Each row is a point on a landscape with many valleys, with its height.
From any point a ball takes the steepest step (drop divided by distance) to one of its 2 nearest points. It stops when none of these is lower. Distance is the straight distance between rows; heights are no part of it.
doza h=218: [ 20  -5 -42  -6 -18  18  26  16 -73  22   7  16 -11 -34 -12 -26  33   0
  74  27]
botov h=733: [ 35 -36  27 -13  -3  -9   2  -9  69  20 -35 -35   2  37  38  32  -4 -13
  10 -20]
Fafu h=508: [  8  32   4  12 -25 -42 -36  35 -39  30 -13 -17  -7  15  33   4  34 -51
  -7  30]
maku h=872: [-53 -28   9  73   3 -39 -30  -8  14  43 -57  15 -42  43 -10 -24  14   8
 -41  -9]
Zibu h=667: [-30  -8  -9   9  23  35   7   3 -10 -17  56 -21 -36  -7 -21  29 -59  24
 -17  23]
seba h=682: [  4  13  14  41 -52  34  15 -23 -17  56 -23  18 -20 -13  15   6  72   8
  17  -7]
kati h=361: [-23  35  41   6 100   7  -7 -29  25 -38  32  -1  16  10  -6  11 -51  40
 -47  32]
ful h=89: [ 31 -92 -22  10  29  18  23  -6  33   7 -31 -27 -10  40  15 -24  -1  39
  13  10]
tup h=646: [-37   0  14  66 -45  45  -2 -22 -18  42  -8  -4 -33  -7  -3  -2  24  37
   0  10]
Karud h=181: [-29  10  46  19  83 -16 -10 -55  51  -8 -19  21   8  -2  -6  -4 -41  34
 -38   8]
tomub h=827: [ 30 -60  14 -35  28  28  34 -35  21 -10  19  38 -32 -40 -22 -24  -5  46
  37  -4]
Vebik h=160: [-33   1  -9  31 -35  -1   7   3 -57  57 -85  45   3  -7 -17 -62 110  24
 -33 -40]
Dorit h=237: [-44  16  -1  69 -30   7 -14  -9 -42  36 -48   6   6   3   1 -36  79  19
 -56 -16]
Dager h=832: [-59 -10  12  46   4 -18  -2 -17  52  28 -27 -18 -26  49  -6   8 -20  16
 -63   0]
Dak h=669: [  1  -3   9  44  -3 -17 -14  17 -56  61 -72  29 -51   8  20 -29  75  -6
  33  26]
gokiv h=890: [-10 -29 -18  42  14 -40   1  -5   3  55 -84   7 -22  36  12 -20  53  -4
 -49 -21]
Zuv h=448: [ 39  25 -30 -31 -40 -24 -28  17  15 -36  32   2  31  -3   3  16 -27 -62
  14 -37]
fedeb h=443: [ 14  16  28  28 -37 -16 -21  14  27  47 -14 -24 -46  38  21  51  -2 -33
  22  13]
sazi h=521: [ 62 -37 -26 -49 -26   7  56   4  13  25 -19  47  -8 -13 -23  -9  32 -16
  92  -6]
vupu h=330: [-37   4 -19  14 -30  56  -1  12 -96  25 -12   2  -8 -45 -19 -36  35  36
  39  22]
Mol h=438: [ 54 -57 -34 -27  12  16  43  21  19  12 -44  -4  -8  22  -3  12  -6 -13
 104   7]
Rika h=188: [ 47 -56 -43 -44  58  -8  18  24 -40 -15  -9  -7   4 -14   7 -33  -6  -1
  46  29]
toki h=475: [ 12   4   4 -17  24 -23  -5  25  12 -10  34 -67   9  31   1  10 -44  -3
 -35  36]
sugib h=515: [-33  52   6  51 -50  20   1   7  -5 -12  52 -30  24  32   1  17   7  11
 -55  32]
mezer h=431: [-68  64  10  35  26 -46 -30 -13 -28   9 -21  25  12  -1  10 -19   7  -4
 -59  32]
Tinuf h=712: [ 46  -5  15  -7 -52 -22 -13 -11  12  20 -11  47 -16  -6  21  -4  50 -47
  44 -14]
gili h=499: [ 13 -31 -41 -54 -46 -10  23  12   4  -9   4  47 -13 -28 -11  -6   5 -32
  50 -33]
zosu h=414: [-35  54  -6  33 -95  50 -10  18 -45  26   9 -31  10  -6  -4  28  23 -19
  13 -18]
dabul h=511: [ 47   8  18 -46   1  -6 -23  41  57 -73  25 -64  56  24  -3  33 -62 -14
  25 -63]
Tagu h=419: [-22  -5  10  47  72  -4   4 -47  12  28 -13 -14 -13  -5 -24 -16 -29  38
 -47   9]
suba h=586: [-54  16   1 -34  42   9  -3 -13  24 -79  39  45  12 -14   0  23 -46   9
 -46  -7]
pir h=631: [ 14 -35 -36  20 -20   2  16   6 -11  27 -12 -13  -6  26  21 -14  35  -2
 -11  20]
Bima h=504: [-37  49  -5 -35  18   2  -5  27  16 -75  66  14  24  18 -10  54 -69 -29
 -28  -7]
Miz h=479: [-39  53  -8   7 -20 -26 -33  15 -53   4   5  10  14 -20  20  -5  15 -28
 -19  26]
nef h=236: [ 15 -83  15 -17  53  -2  -6  -5  38 -31 -20 -23   4  14  17 -29 -24  48
  -8  -9]
vatik h=780: [-13 -34   7   8   6  -5   9 -32  59  31 -43  -3 -13  15  15   1   4  12
 -33 -15]
Lefa h=500: [-15  55  40   4  47  10  14  -2  25 -45  65 -26  14  49 -15  32 -61  27
 -52  51]
Lidav h=366: [ 15 -36  -1 -66  80  -8   2  15  -6 -22  -9 -22  -7 -29   8   5 -50   0
  28   2]
Lamo h=517: [-24  15 -19 -18   0 -20  -6  -8  -5 -16  12  19   9 -23  20   1 -12 -23
 -22   6]
dalo h=162: [ 16 -51 -38  -6 -43  -4  48  15  -1  39 -65  60 -27  22  -3 -30  88  -1
  38  -4]
netig h=593: [ -3 -18 -11  55 -31  33   6  -7  -6  14  30 -36  -8  24   4   3  12  23
 -22  24]
Vafu h=357: [-13  47  11  31 -61  12 -23  12 -11  28  16 -12 -23  -6  -3  38 -12 -35
  35   4]
Libu h=211: [-19  64  -7   5 -47   1 -10  23   2  -7  53 -28   3  15 -28  51 -55 -36
   4  -1]
dobev h=450: [ 12 -16  45 -55  48  -4  -9 -26  22 -60  26  54  -3 -50  -2  -3 -28   9
   9 -10]
dekuv h=595: [-11  -2 -39  10 -16  41  12   8 -39 -13  59 -11 -23 -37 -17  19 -32   3
  23   3]
suv h=355: [ 11 -70  26 -57  80  -6  -9  23  13 -41 -32 -31  11 -15  21 -15 -39  50
  36 -23]
gure h=378: [ 19  46  -6 -22 -16 -29 -29  30  27 -48  52 -30  30  32 -12  36 -65 -47
  -9 -11]
mugul h=507: [-73  70   0  -2  52 -37  -6  -1 -22 -12  18   7   7   7  -5  20 -48   3
 -58  38]
bizem h=563: [ 10  11 -39   4 -25  -5  14  48 -29   8  58 -77  11  28 -10   8 -15 -11
 -30  33]
sigu h=447: [-14  28 -18  10 -84  44   2  20 -58  51 -17   3 -13 -30 -16  14  38 -21
  73 -21]
liber h=96: [-11 -16 -19  -3 -39 -33  21  -1 -26  48 -68  61 -22  -1   5 -42  96  -1
 -15 -20]
naki h=700: [ 35   9  17   3 -78  17  25   1 -26  49 -21  50 -16 -17   1 -11  98 -10
  51 -19]
Ligeg h=417: [ 42 -10 -18 -72  28  21  30 -14  18 -30  22   3  17 -52 -16  22 -30 -12
  32 -50]
vomap h=484: [ 47  26 -30   5 -76  13  -4  11 -45 -10  38  25  24 -39 -18 -25  38 -36
  44 -29]
lafu h=543: [ -8  29 -22 -21 -17  17 -10  13 -48 -38  65  40 -13 -62 -32  13 -27 -29
  35 -22]
tuv h=523: [-10 -21  27  20 -29  -8 -29  -9  40   2   8  13 -45  18  20  21 -24 -12
  15  18]
luv h=352: [ -1 -14  57 -32  51 -18 -11 -45  63 -29 -29  32  17 -26  17 -21 -15  27
 -21 -11]
bano h=664: [ 20 -42 -32  -2  33 -18  33 -28  -8  27 -32  17   5 -14   2 -48  37  18
 -13  -1]
seg h=574: [-35   4   8  64  54 -10 -11 -37 -39  30 -15  24 -18 -32 -30 -52   5  36
 -20  20]
bovit h=690: [ 70   1  27  -6 -18  -5 -22   8  64   4   7 -57  21  43  15  42 -20 -33
  16 -25]
vadag h=356: [  9 -39  14 -20  44 -15  -2   7  37 -10 -13 -64  23  36  16  -3 -35  30
 -40  11]
Bedeg h=474: [ 48 -38 -36 -43 -38 -15  -8  24  25 -23  -8   4  15   5   7  -1  -8 -50
  48 -38]
kolak h=589: [  5 -20  24 -57  24 -15 -22  36  46 -86  12 -35  45  14  20  19 -53   9
 -14 -33]
zupe h=532: [ 14 -17  45 -61  63  11 -35  21  21 -97  41   2  18 -23   7  25 -52   6
  15 -24]
lom h=572: [  2  19   1 -40  14 -29   0  -5  43 -17 -13 -19  50   4  29  21 -11 -24
 -46  -9]
fumu h=642: [  4  -9  -3  31  38 -29  -1 -19 -45  55 -48  21 -24 -13   1 -49  39  10
   8  29]
Keli h=498: [ 22  20 -28 -51 -10  16  22  -9  -5 -41  60  33  19 -56 -23   6 -12 -29
   4 -40]
bara h=287: [ 45 -81   2 -30  53  11  33  -2  28  10 -54  -7  -8  12  13 -18  -6  32
  74  14]
goki h=432: [-45  83  30  60 -31 -10 -13   4  -1  -8  17  -5  30  67  17  10  34   7
 -82  43]
gades h=269: [ 82 -15   3 -37  26  16  19 -20   4  -7  17  -8  11 -41 -13  -1  -8 -10
  68 -17]
Rilof h=620: [-88  71  12  12  24 -40  13  19   4 -11  18 -23   0  65 -28   7 -40  14
 -87  54]
Lapar h=418: [-61  29  22  22 -52  55 -29   0 -86  40 -52   5  12 -35 -19 -50  64  39
  -4   1]
bon h=469: [  8  64 -29   8 -72  -8 -28   9 -22 -22  40  19  31 -29  -5  12   5 -54
  12 -29]
nin h=638: [ 27  34  20 -15 -25 -27  -5  13  63   3   1 -50  44  52  18  50  -8 -44
 -37  -8]
Fadaz h=335: [-60  43  17  80 -22  -5 -19 -27  10  14 -23  18  13  36   4  -7  44  19
 -85  -2]
dapu h=740: [ -3 -48   0   5  79  40  15 -27   5 -28  37 -10 -23 -22 -14  -4 -38  56
 -22   7]
vabal h=58: [ 58   7  -1 -11  15   3  16 -17 -34  29  14  11  -9 -46   1 -11  15 -13
  54  24]
giki h=787: [ 36 -54  -6   5   9  56  23 -31  18 -30  54  -3 -13 -23  -9   4 -20  39
  18  -2]

For each start below, name the point where the ball stops.
Dager -> Miz
gokiv -> Miz
sugib -> liber
Zibu -> vabal

Call two points neighbours if one is among the 2 nearest of the other. Go from one point of each pair to the other, from neighbour to neighbour, staying as low as possible. Name the highest point that can't be avoided.
Karud and nef -> Lefa
nef and Libu -> sazi
mezer and Libu -> Fafu
Rika and ful -> bara
liber and vabal -> Lapar
